Points on a hilly landscape, in no order, each with its height.
From any point a ball rolls to the lowest of the 5 points nearest to it. It stops when none of these is lower. Distance is the straight distance between rows; heights are no part of it.
k380: [ 27 -57 -37  45 -82 -11  -7 -69  37  14 -90 -26  39 -50  30 -41  47  -6
 -40  37 -11]  h=345
k248: [-16   0   5  -6  12  32   8 -31   2 -30   0  11  -2   7  11   4 -22   8
  30  -5  -1]  h=415
k680: [-34 -91  24  48   2  40 -43  34  85  57 -22  -2  40   9  85 -25  11  13
   1  21  19]  h=719
k976: [ -8  36   0 -37  23 -27 -14  22 -28 -25  28  46 -15  11 -40  30   2   2
  27  -7  -1]  h=412
k421: [  1  -9   1   0  -9  24  16 -51  11 -11 -45 -19   4 -12  -1 -14 -18   3
  16  -3  -6]  h=294
k940: [-35 -76  -7  42 -13  30 -33 -32  65  68 -44 -23  55   1  49 -40  -3  41
   0  33  12]  h=512
k154: [ 17  40  -3 -46  47 -45  34  47 -97 -12  23 -59 -85  12 -78  14  -2 -58
  -9 -27 -15]  h=829
k818: [  1  -8  -7   3 -16  19  33 -59   5 -14 -48 -24   4 -33   8 -10  -7   3
  -1  -7   3]  h=292
k439: [-18 -41 -18  26 -29  32   5 -60  41  29 -52 -33  11 -12  31 -33 -17  15
  -9  22  -2]  h=243
k126: [  7  42   7 -47  20 -57  12  55 -50 -33  33  36 -54  -5 -77  30  12 -12
  -3 -29 -25]  h=470
k802: [  7 -25  -6  15 -32  29  24 -52  18   8 -54 -12  16 -35  13 -19 -10   2
 -10   0   1]  h=830
k766: [ 18  36  21  48  10  10 -35  72  -4   4  70  65  23  33  45  22 -15  16
  19  28   6]  h=566
k118: [-36 -39  -5  27 -23  50 -14 -43  32  32 -38 -22  34   2  23 -24   4  17
   3  19  -1]  h=258
k201: [  1  67   3 -22  14 -39 -17  46 -42 -16  73  70 -12  34 -54  39   9  31
  -3  -5   2]  h=278
k552: [-10   4  15  44  26  25 -19  37   9  -2  48  24  19  36  31   6  -4  26
  37  25  -2]  h=896
k648: [-34 -41  13  49  10  41 -16 -10  39  40  -5 -14  36  23  42  -9  -5  26
  15  16 -13]  h=667
k488: [ 14 -17   3  16 -46  26  12 -67  25   3 -56 -23  11 -43  13 -26  12  10
  -7  16   6]  h=927
k121: [-14  22  19 -48  36 -13  19   5 -21 -39  10  -9 -40 -16 -40   5   2 -45
   4 -41  -1]  h=531
k26: [-35 -70  13  40   1  37 -31   4  64  67 -25 -16  44   7  71 -32   9  19
   7  22   2]  h=263
k466: [ 41   0 -26 -45   1 -24  48 -45 -18  -3 -28 -53 -17 -57   7 -44  -2 -58
 -31 -35  32]  h=720
k909: [-22  11   7 -18  26  18   5 -21  -1 -28  -7   9 -15  -7 -10   1  -7 -15
  22  -8  -4]  h=462
k144: [-25  25   9  -9  37  -2   0  -7  -3 -40  35  30   0  22 -25  34  -4  -5
  16  -9 -11]  h=306
k564: [-17   5  19 -30  11  20  30 -32   6 -31 -18  -6 -13 -19   0 -12   3  -4
  19 -14   3]  h=510
k102: [-13 -38  21  57  19  51 -25  36  28  24  22  24  36  12  70  18   1  12
  27  18  -8]  h=659
k97: [  7 -30 -27  33 -53  23   2 -68  27  13 -74 -36  36 -35  16 -27  12   4
  -3  22  -5]  h=437
k221: [ 42  70  15 -48  -7 -50 -14  96 -33  53  91  71  -7  67 -44  55 -40  56
   4  -8  30]  h=558
k615: [  21  -53  -40   48  -78    2    5  -62   30   12 -104  -43   25  -53
   43  -26   40  -19  -53   31   -8]  h=226
k92: [-10 -40 -20  17 -37  35  17 -57  31   8 -40 -31  15 -29  19 -21  -5  11
  20  14 -19]  h=363
k938: [  0 -16  23  59   9  44 -35  59  15  19  48  32  11  29  56  19  12  10
  37  32  -1]  h=638
k279: [ 25  44   6 -65  25 -41   9  76 -58 -31  42  26 -63  27 -80  25   9 -17
 -14 -31 -26]  h=370
k599: [ 36  84  10 -26 -12 -57  -1  73 -45  19  80  72 -20  61 -80  50 -33  43
 -19 -15  -4]  h=348
k63: [  0 -55 -22  43 -82  -3 -21 -72  40  10 -91 -38  46 -46  45 -37  25  -5
 -34  33 -15]  h=405
k930: [  2  51  -2   6  22 -15 -19  61 -14 -23  69  63   6  37   2  30 -16  37
  27  14  -7]  h=577
k300: [ -9  22  -3  -1  29  -5 -21  14 -13 -23  52  31  11  50  -5  27 -14   4
  35  -6  -5]  h=361
k486: [  45   45    5  -31   31  -58   23   74 -102  -16   24  -56  -89   15
  -93   12    7  -48  -18  -38  -15]  h=877
k103: [ 16  59  10 -49   6 -65 -12  62 -44  -1  55  53 -48  34 -83  41  -4  17
 -20 -23 -16]  h=308
k420: [ 33   1 -23 -16  -9  -1  34 -48   0 -23 -52 -49   0 -51  19 -26   1 -16
 -25 -18  27]  h=495
k356: [ 22  24  11 -58  41 -34  17  44 -40 -37  34  13 -61  -2 -62  53   9 -25
   1 -30 -14]  h=427
k887: [-45 -67  15  55  10  50 -31   1  51  44  -1  -6  35  18  62  -4   1  14
  17  14   3]  h=290
k395: [-25   3   1  10  21  39  -5 -13  20 -22   2   8   7   4   6  12 -17   8
  24   0  -7]  h=369
k787: [  8  13  17 -67  29 -28  12  30 -36 -38  32 -10 -53  -7 -47  14  -6 -48
  -9 -39 -10]  h=465
k230: [-16  16   5  -1  21  22  -7 -19   6  -9  20  13   1  20   4  13 -14   9
  26  -5  -2]  h=341
k688: [ 19  49  18  28  15 -14 -28  72 -26  10  95  62  17  31   5  23  -2  35
  24  22  14]  h=553
k306: [  4   1  21  62  18  42 -24  49  25   3  48  20  25  42  45  16   9  26
  31  16  -1]  h=663
k854: [ 10  64  13   7  20 -38 -20  61 -20  16  77  75  18  53 -11  30 -20  34
   9   2   8]  h=486
k325: [-13  27   8  -8  30 -10 -20  18 -15 -39  46  50  -1  30 -24  40   0   7
  20  -2 -15]  h=296
k751: [  0  26   3 -67  37 -31  28  20 -52 -18  15 -45 -42 -10 -39  -3   4 -58
 -12 -61  18]  h=476
k585: [  7 -11  -3  -9  -8  22  23 -48  13  -7 -56 -14   1 -33   2 -21   1   2
  10  12  20]  h=509
k173: [ 21  43  17 -51  21 -51  19  75 -80 -27  43  -7 -79  25 -90  31   7 -37
 -19 -36 -16]  h=416
k323: [-11  10  13 -57  24  -4  30  -1  -6 -27  -9  -9 -18 -17 -27   5  -4 -33
  11 -23   6]  h=605
k846: [ 18   2 -20  -4 -23  14  41 -51  18 -21 -59 -41   6 -56  16 -39  -1  -7
 -21 -16  28]  h=530
k503: [ 14  75   3 -37 -12 -54 -18  64 -40   9  67  68 -25  38 -66  48 -11  18
 -18  -9  -8]  h=252
k500: [ -6  50   9 -38  23 -28   0  30 -29 -32  51  50 -28  12 -46  26  -1  -5
   3 -23 -23]  h=716
k979: [-36 -60   6  32  -4  37  -9 -25  36  41 -24 -13  45  14  34 -24 -15  28
   5  21  -1]  h=318
k885: [-32 -46  18  50   9  47 -18   7  40  24  17 -11  27  31  43   8 -10  22
  30   5  -9]  h=643
k556: [ 15   7   0 -38   6  -3  42 -28  -2 -23 -29 -42 -15 -54  -4 -15  -9 -28
 -13 -21  16]  h=513
k457: [ 24  67  -3 -50   1 -68  -3  69 -58   9  69  54 -37  39 -67  54  -4  31
 -17 -32  -5]  h=303
k388: [ 18 -24 -18  17 -46  15  34 -54  18  -8 -56 -32  13 -44  20 -41   4 -11
 -22  11  13]  h=745
k57: [ 13  38   6 -37  39 -32  -6  29 -28 -34  31  20 -26   5 -46  36  11 -12
  -9 -27 -25]  h=647
k577: [-28 -24   4  10 -12  30  -3 -46  22   6 -23 -26  20  -2  16   2  -8   6
  12   8   4]  h=270
k668: [-18   6   5  39  12  40  -7 -15  23  -6  11   8  11  26  16  10  -6  12
  34   5  -6]  h=364
k226: [ 20  12  -2 -55   7 -17  46 -30 -37 -13 -25 -67 -28 -42   5 -36  -6 -48
  -7 -21  32]  h=753
k890: [-31 -34   0  31  -7  37 -23 -32  32  28 -40 -14  27   8  30  -8 -22  14
   0  10  -4]  h=265
k727: [  4  12  13  48   8  25 -30  61   1  13  64  44  25  31  32  12  -1  10
  30  18   4]  h=599
k832: [ 53 -48 -44  52 -51 -35  17 -61  36   2 -97 -28   5 -70  44 -35  44 -37
 -74  36  -4]  h=368
k803: [-10 -68 -33  34 -74   4 -11 -70  36  29 -79 -31  31 -37  49 -42  24   5
 -33  31   0]  h=269
k243: [  3  83   6 -40   3 -52 -23  68 -36  15  94  73 -11  48 -48  43 -12  36
  -3  -5  -2]  h=130
k852: [ 19  64   7 -19  -3 -42 -28  77 -23  17  86  70  -5  60 -39  36 -21  42
 -11   8  20]  h=471
k477: [ -2  61   4 -23  16 -26 -26  49 -19  -3  68  49   1  44 -41  35 -10  26
  -8   6   1]  h=338
k427: [ 24  18   2 -61  44 -44  25  53 -75 -31  23 -38 -68  16 -68  17  14 -60
 -12 -58 -10]  h=502
k754: [ -5  51  15 -21  33 -19 -14  36 -17 -16  60  47  -3  22 -41  26  -5  17
   6 -16  -4]  h=224
k40: [ 14 -54 -33  31 -64 -11   3 -72  29  20 -93 -31  37 -49  22 -46  28  -4
 -30  35  -7]  h=340
k602: [  4  21   8  36  25   3 -17  41  -2 -14  55  35  21  37  13  21  -3  20
  29  13   3]  h=844
k22: [ -7  15  17 -41  22   3  17 -18 -19 -37  -5   0 -17  -9 -24  16 -10 -21
  26 -23   0]  h=551
k784: [ -1  22   2 -50  36 -28  14  20 -33 -45  10   2 -32   5 -35  21   2 -17
  -7 -34   4]  h=497
k52: [-32 -60  -9  52 -15  31 -32 -29  50  58 -15 -30  42  18  44 -20  -4  18
  10  20 -11]  h=440
k316: [  9  10   6 -35   5  10  29 -16 -11 -31 -19 -23 -10 -18  -8 -11  -3 -28
   3 -25  13]  h=554
k865: [  9 -11 -15 -19 -14   3  39 -51  -3 -26 -49 -37  -9 -48  13 -36  -2 -29
  -5  -5  11]  h=385
k408: [ -2   6   5 -58  25 -16  24 -17 -42 -40 -10 -35 -49 -26 -11 -10 -18 -32
  -7 -38  28]  h=840
k587: [-22 -60 -10  40 -36  18 -17 -56  39  37 -49 -37  28 -14  38 -29   0  16
 -10  23  -4]  h=262
k933: [-26 -31   7  41  18  50  -8  -9  33   9  -9   2  20  21  32  -5  -8   8
  24  17  -6]  h=311
k480: [-27 -52  26  56  11  51 -41  52  51  37   5  11  28  26  83   4  14  18
  23  23  -4]  h=657
k435: [-23 -68 -34  38 -55  -3 -20 -57  49  57 -71 -30  55  -8  36 -47   7  23
 -20  49 -17]  h=359
k702: [  3  42  12 -41  19 -33  -4  37 -38 -28  45  43 -25  12 -58  36  16  -1
   5 -25 -15]  h=725
k246: [  8   9   8 -65  30 -20  48  -6 -41 -22  -3 -60 -49 -31 -25 -25   7 -52
 -19 -33  29]  h=674
k611: [-13 -58 -32  32 -54   9  -7 -62  38  38 -62 -20  38 -35  27 -41   4   8
 -15  22 -21]  h=299
k720: [ 38   6 -26   1 -12  -5  32 -50  -7 -12 -53 -64   3 -61  23 -45   5 -36
 -36  -3  27]  h=550
k910: [-43 -76  21  36  -8  42 -35  -1  63  68 -18 -11  41  12  74 -20   4  14
   7  34   5]  h=835
k838: [ 45 -13 -38  15 -32 -10  27 -57  10 -10 -64 -47  -6 -74  20 -34  18 -28
 -52  11  18]  h=529
k177: [-31 -15  11  52  23  44 -17   1  37  11  23   4  15  30  31   5   8  25
  23  38   0]  h=485
k644: [ 37 -25 -46  20 -58  -7  26 -59  22  -6 -81 -30  14 -55  20 -52  20 -12
 -23  24   4]  h=480

Where does a ball stop that starts at each point below?
k22: k754
k552: k439
k395: k439
k668: k439
k316: k754
k751: k243
k427: k243
k323: k754
k248: k754

Call two points neighbours if one is among the 5 nearest of the other. Go from one point of each pair to the other, from neighbour to neighbour, staying as low as possible. Name the highest point that can't be avoided.
k818, k754: k668
k615, k439: k611
k754, k243: k201
